A landscape with many valleys, sampled at points; each row gives a point and its height.
A ball rolls from a point to whichever of its 2 nearest points has the largest drop for the distance, and stops where none of them is lower. Distance is the straight distance between rows; heights are no part of it.
savo:   5 -15 -23  20  -6   2  -3  17 -25 -19  20   4   6  23  14  23  -5 -25  -3  20   0  -9  35  16 -29 -10   8  11   7  14  -1   1  -3 -17  10   6  46 -15  23  17 -15  16  (h 29.6)
Pafez:  30  13   3  13  17 -46  53   7  51  13   2  29  15  11 -10 -21  12  23   4 -27   5 -19 -22  24  14   7  -8  -4  45  33 -21 -24 -13  36 -37  25  10  21  -1 -20  15   3  (h 42.7)
Fal: -19 -16  50 -55 -14  -1  33  15 -33   5 -54  33 -25 -10  -2  20  -8 -16  -8   7 -10   2 -46  30 -36 -16   0   4   6 -10  23  15  34  16 -25 -30 -51  -7  -9 -28  48  14  (h 63.3)
buta: -33 -27  56 -14 -18   3 -29  14  14   9 -20  22  24 -18  -5 -13   4  14 -25 -12 -37   8 -26  -5  29  17  15 -24  -8 -16  -8   1  46 -37  -3 -33 -44  21 -18 -10  26 -41  (h 51.1)
dere:  31  11 -40  28   1  11 -20 -23  -1 -13  31 -30 -10   9 -33 -17  28  -8   9  18  18  -2  15 -22  14   9  14   2  30  21   9  15 -59  15   8  32  26 -21  20  72  -6  -8  (h 21.3)
pegut:  35  12 -42  30  28  -3  17   5  33  19  41 -29  -4  -7 -25  -8  11  12  21  -8  -2   5 -25 -18 -10 -37  -4  17  27  10   9 -48 -73  19 -27  28 -29   8 -21   8 -31  -7  (h 43.0)
lilu:  12 -30  48 -20   0 -39  64  46   0 -15 -36  70   2 -11  41  51  16  21  20 -42 -10   4 -18  14  -2   8 -11 -19   8  -5   2  -6  20   7 -40   4 -27  -8   0 -41  41  -6  (h 66.3)
mazu:   0  15 -33  21  15  15   0 -31  25  20  47 -49  -4   5 -28 -19   7  18   1   0   8   5 -24 -25 -13 -28 -16  -6  15   5  -6 -39 -40  23  -5  19 -14  30 -18  27 -10 -15  (h 40.4)
zufik: -10   0  22  20 -17 -15  21   7   3  -2   0  49  21  24  10   1 -13   8 -10  -8 -10  19   8   5 -10  -5 -14 -22  27  21 -13  -1  23  -3 -22  17 -34  13  22 -17  19   3  (h 51.8)
Ritak:  20   8   6 -38 -33 -21  -9 -16   2 -21  -1  -7 -15   0 -29 -43   3 -27 -10  31 -11 -10  12  30  51  33   7 -11  24  35  -5  34  17  10  -4  38 -13 -24 -10   9  33  21  (h 30.6)
luvog: -33  35  11  -7 -14 -30 -21 -25  39  28 -20 -20 -16 -12   5 -37  -5  10 -21  -4  16   3   5  10   9  -3  -3  -5   4  17   6   4   5  -8  20   1   6  36  -6  14  18 -28  (h 31.2)
poma:   7  -2  14 -18 -21 -11   8 -15 -16  -6  20  11   1   8 -14  12   3 -30  16  28 -15  -5  -6  35 -11  -5   0 -26  12  15 -12   8  -1   9 -24   2  -4  -3   6   8  15  18  (h 40.9)
dumi:  17 -26  10  -4 -20  25 -12  20 -34 -38 -59   4  -2 -30  10  22  -4 -18  -1  32 -30 -48 -14  10 -22   2  38   9 -18 -55 -13  16  33 -16  21 -51   4 -26  -1 -17   1  14  (h 13.1)
Pudos:   2   8 -34  29  37  -2 -13 -25  18  13  24 -15 -17  -3  21  14   6  33   5 -20   5  13  14 -31 -21   2 -21  21 -13  -2  -9  13 -34   8  20  -8  19  11 -16  -9 -48   1  (h 37.5)
Pinuk:   2  -5  -1  -5 -24  23 -31  -3   3  -3  -3 -15  20  -1 -13 -31 -40   6 -19  19  -1   0   3  14  27  31  26 -19 -36 -25  -3   6  22 -24  49 -11  -4 -12  18  30 -10  -5  (h 30.0)
vabuv:   9  10 -11 -28 -20 -36  36  11  26  16   8 -32  22 -13 -24 -17  18 -20  26 -17  34  12  -9   3  -8 -26   8  18  21  23 -12 -63  -4  26 -43  27 -29  10   2 -11  15  -3  (h 38.6)
Lubal: -17 -10  -4  10   7   6  -3  14 -21  -2 -16  -3   8   7  10  10  -2 -47  14  15   7   1  -3  -1  -9   6 -10  -2 -18  -3  20   1   1 -14  16 -13 -20   7  45 -10  -6  -2  (h 28.0)
Vifod:  30  -4 -44  24   8  11   9  22 -33 -25  31 -18  -7   8 -10   6  -2 -24   9  11  14 -11   8  -6 -15 -10 -14   9 -14   1  20  -5 -39   3  33   8  37  -5  16  27 -24   9  (h 25.7)
Vofon:  17  -7  -6  -9   8 -20  15   5  19  29  -6  -4  20   7 -11   1   7 -19  14  -3  -9  -5 -13  28  -4 -16  33  30 -17  -3  -1 -51  28  13 -43   8   3  -6  -4 -25 -15 -20  (h 80.3)
puv:   8  21  -3  11   1 -18   5  -4  23  19   3   8  21   8 -20 -30 -21 -28  -6 -11  19 -13 -18  -8  19  -3   8  -7  10  17  10 -37  -1  -8 -29  18 -23  14  31  30  -6 -32  (h 49.1)
Sivi:  24  18 -25  27   0  10 -27 -23   2   3  32 -10 -29   6 -13 -18  10  31 -11  16 -27  12  31 -37  -5   9   5  14  39  20   3   2 -69  16  20  31  13 -16   4  42 -22  -3  (h 15.7)
kubib: -19  26 -64  28   5  35  -9 -19 -15   0   9 -19 -19 -21  25 -15  -6  27  -1  25  28  17  33 -53  13   8   7  10 -18 -11  13   4 -36   5  42 -17  17 -24   9  15 -11   8  (h 29.7)
migur: -23 -24  26 -37 -11  25 -29  -1 -18  22 -12 -17   3 -12 -39   5  -1 -16  -6   8 -16  -3 -27  19  -7  16  18 -13 -19 -29 -31  -5  23  -1 -19 -37  -5  -3  -6  20  22 -12  (h 32.3)
dos: -31  17  20 -20 -18 -11  -3 -14  -2 -16   3  25 -17  17 -14 -15 -32 -13 -23 -10   3   5  22  28 -17 -18 -13 -13 -19  25  -5  43  43 -18   2  12 -36   8 -16   1  29  34  (h 16.1)
lirap:  22   6  31  11 -14 -27  32  11 -12 -25  21  49   0   9  13  24  14  17  29  -4  -7   8   1  10  -2   9 -35 -23  57  28 -11  18 -27  24  19  39   0 -14  24 -11  -2  17  (h 54.8)
zal:  -4 -10 -37  50   4  32 -24  -7   9   2  42  20  20  23  45  -9   2  12 -18   2  -5   4  39 -72 -14   2   6  19  38   7   2  16 -19 -34  25 -11   1 -30  23   1 -19 -10  (h 53.9)
kofid:   5 -10   0   8 -23   2 -26  15  11   0  26  16  16  36  13   2 -22  -2  -2   9 -41   2  22  -9   8   6  16 -24  -8   0  -6  -1  30 -54 -23   7 -27  13  23  12 -11  -9  (h 39.4)
Did: -11  29 -14   6   7 -53  19  22  18  28 -37 -12 -10 -13  -4 -23 -23  -5 -10 -15  50 -18 -23  40  11  -2 -24  18  10  14  35  -2 -17  15   8  14  37  31  15  24  19 -26  (h 71.5)
voko:   4  18 -15  35   7   0 -17 -23   7 -15  42  18 -23  10  22 -21  16  45 -10   8 -19  20  34 -32 -21  -5   0  18  20  26  -8  37 -40 -20  34  26  38 -17  -5   3 -20  10  (h 22.3)
Nepi:  36  -8  -2   1 -25 -13  10 -14 -20 -41  23 -29  15   6 -13 -15  28  -3  -7  22 -11   8  19  18   5 -16  -3  12  35  16 -28  13  -4  12  10  27  29 -21 -26 -10  -2  40  (h 36.2)
Bebuf:  13 -19 -17   1  31  10   5   6  -5  16 -24 -37  33  -9  -9  12  22 -19  13  -5   1   3   2   7  -9 -26  14  17 -16 -29 -16 -35  12   8 -37  -2  -6 -15 -11 -31   7 -12  (h 79.9)
ser:   8   7 -34  54  22  27 -18 -12  14  12  25  -2  24  12  27 -21   2   9 -14   3  17  -9  30 -65  13 -20  18  15   6 -11  17 -23 -21 -46   3 -11 -25 -12  29   9 -39 -10  (h 52.4)
nis: -11   0  23 -53 -20  19 -11 -13 -29 -16  22  -2 -36  -2 -27   4 -17   8 -19  31  10  26 -10   7  12   5 -24  -2   0  34  -4   9  -8  37   3  15   7  19 -26  24  14  34  (h 4.2)
Febe:   5 -20 -32  23  -7  31  -3  13 -21 -16   0   2  12   8  10  19 -25 -29   1  28   6 -20  13  -2 -22 -15  -4  -9 -27 -31  11   6  23 -35  20 -33  17  -4  29   7 -21  16  (h 32.4)
bom:  -4  -3   6  -7 -20 -12  -4   0  18  -6  16  44  -5  18  -6   0  -3   2  -6   7 -51   8  14   6   2  15   6 -38 -24   7 -22  -1  40 -33 -43   4 -20  -1 -22   5   2   6  (h 42.2)
dokir:  31  15 -18  -5   5 -60  55   9  36  -1  27 -21  16 -13 -26 -26  39   3  23 -17  33  -4 -23  11   5  -3   1  15  48  33  -3 -43 -17  62 -29  44   1  17  -8 -13  20 -10  (h 40.7)
ludev:  15  -3   8  35  25 -39  32   4  37   3 -16  30  26   5   5  15  12  -4  40 -34 -23   5  11 -11  -2 -12 -17   2  25   5   0 -16 -25   1 -18  21 -15  13  26 -38  -7 -13  (h 49.2)
loniv:  20   2   1  15  10   7  10 -16 -18 -29 -14 -33  15  18  -2   0  20   2 -13  -7  -6  -6  19  13  -5 -11 -15  17   4   0 -19  19   5  -5  10   6  25 -35 -16 -18 -18   4  (h 38.5)
Naz:  20  19 -16  12  -3   0  -1  -1  -9  -9  26  16  14  13 -34 -31 -19 -34  -2  12  27 -34  -3  20  22  20   2 -16 -22   3  10   1 -10 -11   8   9  26   3  37  61   2   6  (h 13.8)
Mele: -21  22  11 -12  12 -63  10  -6  45  19 -36  35   7  18  29 -22  -2  -5  -1 -30  32 -13  -5  19 -11  -2   2  16  35  20  22  -5   6  30  -3  14  -9  27  12 -24  18 -43  (h 69.6)
sor:  27  -1  -7 -26 -11  23 -12 -24 -11 -15  23 -41 -29   2 -35   3  31   8   4  30   4   2  11   7  19   9  -4   1  23  21 -31   0 -46  51  -2  35  53  -8 -29  32  -9  -2  (h 41.1)
kita:  27 -12  -6 -19   4   6   7   6 -14   3  19  11 -21   1 -21  28  11 -11  34  12  -3  -5  -9  20  -9  10 -16  -2  17  14 -11   0 -49  41 -19   6  24  -4  11  18  -9  13  (h 43.7)
Sevi:  48 -34  17 -15 -15  17  17  26 -13 -36 -52  26   8   5  21  30   3 -16  -3  14 -52 -49   5  18 -22  -9  13  12   0 -27  -3  10  30  -2 -12 -35   5 -39 -14  -5  16  27  (h 1.9)
duda: -39  11   6  12  -3  28  -3 -17 -37 -20 -12 -19 -34   1   7  -7 -18  20 -24  26  38  21   5  -9  28  -6 -12  -8 -22   8  29  59   1  -5  68   6  11  -6   7  21   1  42  (h 41.9)
sadar: -11  -9  -7 -16   3  24  -1  23 -28   6 -48 -23  12 -33   7   2  -2 -12   3  18   1 -19 -12   5  10  -1  21   8 -31 -47   5  -1  14   0  19 -38   3 -26   2 -23 -12   6  (h 15.3)
Nal:  -8  10   1 -27 -12 -26  12  24  -9  10 -17  -7 -18 -14 -16  -3 -12  -7 -11   3  36 -24 -32  45   7  39 -22  -2   8  16  18  10  -5  25  -4   1  32  24   7  29  13  -3  (h 72.5)
girer:   2  -2 -40  -8  -9  57 -28 -10 -13 -18  16 -46 -28  -9 -13 -10 -20  24 -12  43  14   0  33  -2  -7  14   7  -3 -34 -25 -15  -4 -12   1   3  -9  47 -11   0  42 -10  25  (h 29.9)
pakol:  25   2 -32   8 -14  13 -10   9 -18 -17  34   3  -1  -2 -39  -7   5 -29  16  28  31 -14   2 -11  13  13  -4  -9  -3  -1  16  -3 -47  22  30  21  32 -14  21  68 -19  -9  (h 20.9)
rovi: -11   2 -24 -14  22  -1   2  19   0   8 -13  -7 -15 -30  44  43   1  34  21 -33 -20   5  22 -17   0  17 -15  20 -53 -15  24  15  -6 -14  19 -18  12 -20 -28 -17 -48  16  (h 77.9)
dus:  -2  15  24 -41  -7   6  13  -2 -18 -20 -81 -16 -38 -21   8  17   1  -8 -23  29  14 -35 -20  46  12   0   6  -2 -21  -7  10  40  14  19   0 -10   4  -9 -10  16  25  28  (h 74.7)
lezo:   2 -13 -28  13  23  54 -14 -12 -24 -13  14 -30  24 -19  19  10  12 -16  26  10  38   4  19 -55   4  -5 -16 -15  -2 -52  20  11 -39  -5  33 -47  19 -39  12 -15 -10 -11  (h 14.6)
zof: -11 -22  56 -12  21 -39  38  36  10  -9 -40  67   9 -18  14  22  17 -12  20 -37  17   2 -10   6  -7   0 -20 -13  31  -6   0   3   7  -1 -36   2 -26  18  26 -34  31 -17  (h 67.3)
nebat:  43  -9 -19 -17 -32  25  -3  -7 -14 -33  42 -38  14 -15 -20   9  27  -3  30  31  -2  13  -5 -11  19   0  -3 -18  35  25 -24 -30 -26  58  -7  36  17 -24 -33   9  15   0  (h 43.2)
Zar:  -1   4 -11  -3  -8  16 -25 -35  -2 -14  24 -10  -3  18 -18 -17  17 -19  20  18  -6   8  30  -1  -4  -3   1 -25  11  12 -24   7 -18  -1  -4  18  11 -13  -8  25  -4   4  (h 37.6)
Rugu:  14  11  -3 -22 -36  -8  -6   0 -18 -35  30   9 -23   7 -45 -38 -11 -40   6  34  11 -18  -1  26  29  35  31 -14  14  43   8  29  11  25  -8  28  21 -19   0  51  25  30  (h 26.5)
rinek: -21  35  -1  -5  13   1 -39 -34 -11 -22  10 -37 -38   8  -7  -9  21  48 -10  22   3  13   7  19  24   2  -9  14   4   3  -2  30 -22   2  56  28  34   6 -34  18 -10  15  (h 45.8)
medas: -13  11  -4  -2   7 -41  20  27  31  54 -27  33  11  10  19 -26 -38 -21 -12 -34  47  -6 -18  20   7   0  -9  31  21  22  37 -19   2  11  -9   1   9  43  27  -6  23 -51  (h 70.5)
Tufum:  14 -16  17  22  -6 -38  17  22  50  21 -13  38  28   8 -17 -26  -1 -33  -7 -23  30 -23 -11   6  28  11  24  23  35  11  17 -40  11   5 -53  17 -32  28  32  15  22 -41  (h 47.0)
mubik: -22 -17 -19  13  -4  20 -17  -6  -1   4  -1 -26   0 -12  43  23  15   1  -2  15 -10  11  25 -28   8  14  11  14   4  11  20  13  15 -29  25 -33  -9 -11  18 -28 -19  24  (h 62.2)
zonek: -32   8  54 -24  16 -52   3   0  29  -6 -42  51  -4   0  27 -14   3 -26   1 -38  25  -5 -11  17  -1  -9  12 -11  47   2  11   9   9   9 -15   0 -27  19  31 -37  44 -35  (h 68.6)
rad: -45  38  -4  20  10  10  -8 -42 -19  -9  -5 -22 -18 -10  10 -11   4   0 -15   7  49   7  -2 -27  14 -29 -31  -8 -14   5  29  37   5   8  57   1  10  24 -18   5  11  -3  (h 37.7)
pafuf: -30 -25   9   6 -20  29 -16  -8 -12 -12   6  -8   5  -1  38  32   6   7  -1  23 -32   8   9 -19 -10  -6  23  -1 -13  -1   4  11  38 -35  -4 -36 -23  -5 -12 -42   1  26  (h 61.1)
Situ:   8  20 -19  14 -12 -15  -4   0  -3  -9  33   3 -26  12 -47 -38  -6 -11  -6  29  24  -7   1   9  29  38  19  -8  18  27  18  35 -12  11   2  38  41  11  28  73  20  10  (h 21.2)
naf:  28 -10  27  -8   2 -23  36   5   7  -3  16  -7  14 -10 -16  29  42 -20  44 -14  22 -12 -14  20   5   7 -12 -11  41   7 -18  -3 -35  55 -23  10   5   1  -2 -18  10   8  (h 46.0)
giri: -17  17 -15 -15  11 -26   6  17 -19  -6 -33 -33 -14 -28  30   8   3   8  11 -20  -6  11  30   0   6   5  -8  40 -29  16  29  17  -6  -2  23  -1  14 -12 -23 -25 -29  22  (h 77.3)
zade:  15  -3   2  -3  34 -10  16  20   9  33 -37  25  26  -4   8  11  -6 -16   4 -26   0 -22 -36  15  -3  18  35  10 -43 -18 -18 -28  36  15 -33 -13  12   6  -4 -14   6 -39  (h 80.9)
reb: -30  26  23 -42 -22  -5  -7  -6 -12   7  26 -15 -32  -6 -32 -33 -15  13 -31  -2  26  19 -19  12  -8  -7 -25   9   2  30  -6   8   0  23  17   6   4  25 -47  14  14  -1  (h 17.2)
Pinaz: -17 -28 -37  17  30  23   8  17  17  28  -9  -5   7 -24  47  32   9  22  27 -43 -19   4  16 -37 -13  12   9   5 -69 -32  26 -18  -5 -31  -6 -33  -3  -9   0 -18 -35 -16  (h 78.6)
dev: -16  -6  38 -34 -31 -12   3  26  -3  16 -21  27  11   0   5  -2  -7  11 -24  11 -28   2 -39  10   8  16  16  -2 -10  12  -1 -17  47 -23 -11 -22 -24   0 -26 -19  18 -26  (h 48.4)
Gel:  -5  12 -12  42   1  -5 -25 -17   7 -16  61  20  -8  31  30 -13   9  59 -38 -11 -37  19   3 -18   7   4  -6   0  14   9  -7  25   2 -36  27   9  18  17 -20   1 -31   6  (h 28.1)
zap: -22 -15  54 -20   6   1  21   7 -34   8 -21  13  -4  -1  -4  47   3  -1  -5  -7 -13   9 -21  31 -33 -30 -16   2  -3 -17   2   4  11   0 -11 -14 -30  -2   6 -35  27  10  (h 61.6)
Gapuz:  17 -11  -5 -10 -35  17 -31  11  -9 -26 -25 -14  17  -2 -14 -11 -29 -31 -11  29 -30 -37   0  15  23  17  41 -18 -30 -34 -16  21  46 -34  21 -19  -8  -3 -10   8   7  22  (h 24.6)
fep:  14   4  15  15 -19 -14  17  13 -13 -18  13  24  18  37 -12  -9   4  18 -12   7 -19  17  15   6  10  12  -9  -1  44  34 -14  23  -4  -8  16  36  -8  -7  23 -11   6   9  (h 53.4)
luzed:  18   6  19  25  -7 -46  31  -1  51  12 -11  59  39   9  -1 -38   2  15  -2 -25   5  -3 -10  11  32  16   1  -9  37  30  -1 -24  14  24 -42  29 -26  42  23  -8  28 -21  (h 44.8)
Zuna:  25 -14  18   8  35 -21  24  18  -1  -2  16 -20  38   5 -12  28  18 -34  45 -33 -16  -3 -10  16 -28 -16   0   9  10 -20  -2  -8 -33  39 -16  -1   0   2  -1 -41  -1  -9  (h 47.7)
zigop: -11 -22   0  26  -9  15 -21  -1  -4  -9  27  17  30  18  18  12 -35 -30  -2  23 -13  -6   3  -6 -10 -12  20 -11 -54 -18  11 -13  45 -52   6 -14  -2  13  11  -1 -18  -3  (h 36.1)
tusal: -18  16  -1  43  34  -4 -18 -19  31  -5  11  17 -24  25  18  -1   4  54 -15 -32 -17  -8  -6 -16  -5   1 -15   8 -10   3 -14  28  -2 -27  32  -3  19  32 -19  -4 -41   5  (h 33.1)
Kal:   9 -19 -18 -31 -23  32 -28  -7 -16 -12   1 -29 -22 -13  -8   9 -21   6  -6  47  -1 -10  18  12  -4  10  19  10 -22  -4 -13  -2  13  -1  -6  -1  15 -23 -30  25 -15  38  (h 25.1)
Datun:   1  14 -57  27  18  42   1   1   1  18 -19 -27  13 -26   8 -20  -3  19  12 -16   8  11  37 -55   3  14  17  14  -7 -17   5 -11 -27  10  18 -21 -13 -26  18   0  -8 -12  (h 25.6)
Parap: -37  16  16 -42 -11   6  15  17 -15 -13 -60 -12 -51 -13  38  32   1  12 -10 -11  10   0   3  30   5  -1   4  16 -30  -1  32  33   8   4  14 -11 -14 -24 -14   1   0  38  (h 75.7)
kapo:  24   3 -44  14   6  28 -17 -21  -5   6  70 -57  -3  21 -14   3  16  23   1  26  14  16  11 -32 -25 -36  -8  -9  17  -4 -18 -28 -50   6 -29   7   5 -13 -32   4 -12  -5  (h 37.3)
Div:  12 -11 -12  -1  10  43 -23 -18 -40 -21 -31 -45   5 -26  -4   6  22 -12  11  17  23 -11  15 -16  14   8   7  -8 -17 -56  -2  14 -10  11  24 -17  22 -38  -5 -15 -18  -6  (h 6.1)
kageb: -29  -3  25 -44 -23  19 -13  -7  -6  18  11 -22   2  -5 -35 -20  -3  -5  -7  -5   9  10 -32   3 -12   1   4  -5  -9   4 -20 -21  12   5  -4 -18 -18  19 -27  -2   4 -17  (h 26.4)
bug: -30 -10  28  27   8  20 -29  -3   3  19  23  19  25  -4 -20 -22  -9  -4 -20 -14 -11  19   6 -39  -4  -7  -7 -27  -4 -16 -19 -11  33 -58 -23 -32 -49  25  23 -23  30 -23  (h 56.1)
lef:   4 -36 -16  -2  20  12  -2   5   6  28  -4 -13  24 -12  27  29  12  -1  24 -27 -24  12  -2 -24 -34 -12   6  14 -34 -33 -10 -32  12 -14 -36 -16 -13 -12  -3 -31 -11 -13  (h 79.3)
rizog:   4  -3 -17  -5  25  12 -14   2   3  -3   4 -27 -40   7  10   3  15  53 -10  -9 -16  -1  40  -6 -12  10  -7  23 -18  -5 -12  15 -30  -7  22   1  46 -14 -24  12 -43  16  (h 40.8)
mika:  31  14 -41  20  42  -4  10  32  31  37  17 -33   5  15 -22  -8 -16   1  15 -24   8 -10 -19  -9 -11 -23   6  32   1 -20   9 -44 -51   3 -12  11 -13  18  -3   6 -40 -15  (h 45.0)
getag: -36  25   9 -29  14 -17   7  -5  -9   1 -38 -14 -31 -10  18   7   7 -10  13   4  22  -1  -1  25   9   7  -6   4 -13  -1  27  17 -16  15  22   7   0  -3 -19  -4 -16   7  (h 76.6)
pilu: -36 -11   5   8 -21  43 -50 -18 -10  10  25  -8  13   3  15   9 -12   3 -17  21 -39   8   3 -22   6  24  12 -29 -18 -14   7  18  49 -42   0 -38 -36   6  -5 -11  -4  13  (h 59.8)
vufo: -20  -8  13  12   9   5  -3  27 -21   5 -36  18   9  -6  34  34   2  -7  12  -4 -21   1  -6  -2   6  19   7   4 -38 -33  11  -3  14 -13  18 -23  -8 -11  13 -32 -15 -20  (h 22.5)
fakuf:   8   7 -40  20  38  50  -8   3 -14  12  16 -37   9 -34   2   4 -11  -1  25 -20   8  25   6 -53   2   5  -8  -1 -21 -61  16 -11 -36  18  24 -50   4 -23   0 -13 -21  -9  (h 20.5)
tez:  -9  -9   8 -28 -23  28 -26  14   3  20 -12  -3  12 -31 -18 -20 -26   4 -25   4  -2  -9 -31  10  21  24  25 -32 -47 -50 -14 -12  42 -13  10 -35  -9  11   5  35  16  -8  (h 35.4)
Dizu:  29  -6 -22   4  38  10  31  39  -3  32  15 -23  22 -11 -18  25 -14  -8  23 -40   9  -3 -15 -21 -22 -11 -29  15 -15 -31  17 -27 -36   4 -16  -8  -1   6  25   6 -28 -13  (h 47.1)
Fubap:  38 -15  -9  40  22 -13   2  10 -13 -13 -26  -5  23  21  -5 -18   6 -11 -24 -15  11 -26  16   3  15   7   2  35  -7  -4  -7  17   3  -3  35  10  35 -15   2   2 -20 -19  (h 41.0)
peka: -36   0  41  26  -7  -4 -22   7  29  17 -25  26  26  -7   3 -28   5  13 -34 -24 -24  12   7 -35   4  -4   3 -12   7 -13  -6 -21  22 -32  -5 -16 -53  33  24 -16  15 -40  (h 54.0)
miro: -24  13  -1  -4 -18 -38  12  -9  26  22 -19 -23   9 -17  -2 -27   3  -9  -5  11  21  24   4   8   1 -28  -4   8  17  32   0 -37   6  15 -19  10  -6  19 -12  -1  27 -13  (h 35.7)
kupu:  28 -21  -3   2   3  24  18  -5 -27 -18  -7  27  -1   1  15  33   6 -13  19   1 -35 -17   8  17 -50 -32   5  20 -16 -24  -6   8   9 -11 -19 -33  11 -32 -16 -23  -1  28  (h 13.0)
piz: -41  35 -20  17  15  28  -8 -37  -9  15  -2  -7 -24 -12  13  -7   4  10   6  19  21  17  16 -34  -3  -9 -16 -15 -23  12   8   6 -11  14  34  -8  14   2   6  13  -5   6  (h 33.9)
bolu: -26   4  44   2 -13 -12  27  -4  19  18  10  29 -12   7   9  16  -9  50  -6 -24 -25  36  -9  29 -26 -26 -23 -28  10  15 -24  -7  20  -5 -10  10 -23  31   0 -13  28  14  (h 49.3)
padad:   9 -29  39 -40 -10 -33  56  40 -22   1 -35  72  -9   8  12  28 -14  -9  -9 -20 -10  -4 -54  35 -15   2  -2  -4   6  -2   5  -6  44  15 -45 -14 -34 -12   7 -39  55  -5  (h 65.0)
Bazi:  37 -13  -1 -21 -38   7  -7 -27  -7 -27   9 -31   9  -1 -29 -19  24 -16   2  35 -19  -7  22  25  33   5  27  -7  41  18 -38  18  15  16  -6  42  15 -37 -15   1  28  30  (h 33.8)
giv:  -9 -14  32 -39 -31  -5  -4  -3   3   1  -1  31  -5   9   4  10  -9  35 -30  14 -35  20 -20  24   8   7 -25 -26 -15  24 -10  -8  43 -37 -20   2 -25   4 -24  -1   2  15  (h 45.4)
Labar:  16 -29  15  37  40 -27  23  16  10  -5  13  32  23  37  17  31   6 -11  30 -43 -11   4  -3   0 -36 -27  -7  17  28   1 -15   3 -20  12   4  16   8  10   8 -46 -20  -8  (h 49.5)
napul:  21  -1  30  43   8 -50  10  -3  77  -3 -13  56  13  19  21 -11   5  26   3 -32 -33  -6   1 -13  17 -10   0  -2  22  17 -14 -18  -4  13 -13  37 -30  37  12 -24   3 -22  (h 47.2)
vil: -31  35   8 -15  -3 -23 -26 -24  26   8 -15   8  -2   4  -2 -45 -37 -12 -27 -24  12   6  17  20  -2  -7   4 -11 -28  13  -4  34  44 -24  19  -4  -8  27 -27  24  30   4  (h 24.7)
zed:  10   7  32 -11   8  -5  23  17 -26  -1  -1  43 -13   4   9  53   9  -4  34 -25  -5   7   0  -7 -19   0 -37  -7  23   4   1  14 -19  14   9   6 -12 -20   5 -25 -15  12  (h 56.4)
Luv:   0  -8 -16 -25 -26  -5 -23   2  -1  -4 -27 -31   1   2  -8  -6 -25 -15 -14  33  -5  -7   6  28   7  -3  38   1 -15 -11  -9 -19  55 -21 -10   0 -10 -10  -9   4   5   9  (h 18.9)
gaf: -13  -6  32 -48 -16  -2   3  -3  -7 -12 -41   1 -22 -24 -14  -4 -13 -22 -11  10  34 -32 -39  42  14  27  -4 -10   4  -3   9  27  19  28 -19 -25  22   5  -6  33  40   8  (h 73.6)
gazet:   4   6 -29  36  10   7  -1 -14  16   8  17  -7  14   6  -8 -18  -6  -5 -11   0  15   2   8 -30   6 -19   2   7  -2  11  11 -37   1 -36 -14  11 -25  12  22  14 -19  -5  (h 50.9)
Fel: -13 -10  37 -14  16 -21  20  -2  -7  28 -17  29 -13  -4 -10  40  -7  -6   5 -36   6  15 -48  12 -29 -28 -25  18  -5  -8   9  -9  17  -5  -2  -1 -14  19  20 -30  -9 -17  (h 59.9)
Mevob: -10  -3  36 -10  12 -12  17   7 -18  -9   9  39 -22  15  32  45 -18  12   4 -30  -2  15 -26 -15 -24  -7 -27  -2  15   6   5   5  21 -21  24   0 -14  12  12 -33 -14  17  (h 58.0)
zun:   8  16  -5 -18  18   8 -20 -30  -9  -9   4 -41 -36  -8  -1  10  22  32  10  20  -2   8  23   6  20  18 -12  10  -7  -5  -6  27 -30  29  19   8  53 -17 -24   0 -19  10  (h 43.3)
moze:   6   1 -31  -3   0  38 -34 -38  -8 -10  62 -38 -23  12 -11 -14  -6   6  -3  29  15   6  28 -17 -10  -5   5 -10 -10  10  -7 -14 -31  -3 -12   7  44   7 -23  34 -19   6  (h 34.1)
memu: -39  11  12  15   0  34 -40 -21  14  37  23   2  13  -5   7  -2  -5  23 -26  -8 -28  22 -15 -39  15  12   1 -27 -14 -17  -4   9  30 -40 -21 -40 -29  14 -11  -5   8 -22  (h 58.1)

Where does a ball stop that starts at each point below?
rad -> Div
napul -> dos
ser -> dos
loniv -> Naz
zun -> Sivi
duda -> Div
rinek -> Sivi
Dizu -> Luv
Labar -> Luv

Call two points neighbours if one is among the 2 nearest of the other. Go from one point of each pair to the other, from neighbour to neighbour, staying as low as possible. Name the highest point that can't be avoided.
Sivi / Div -> Febe
Sivi / Naz -> dere
Div / Sevi -> sadar
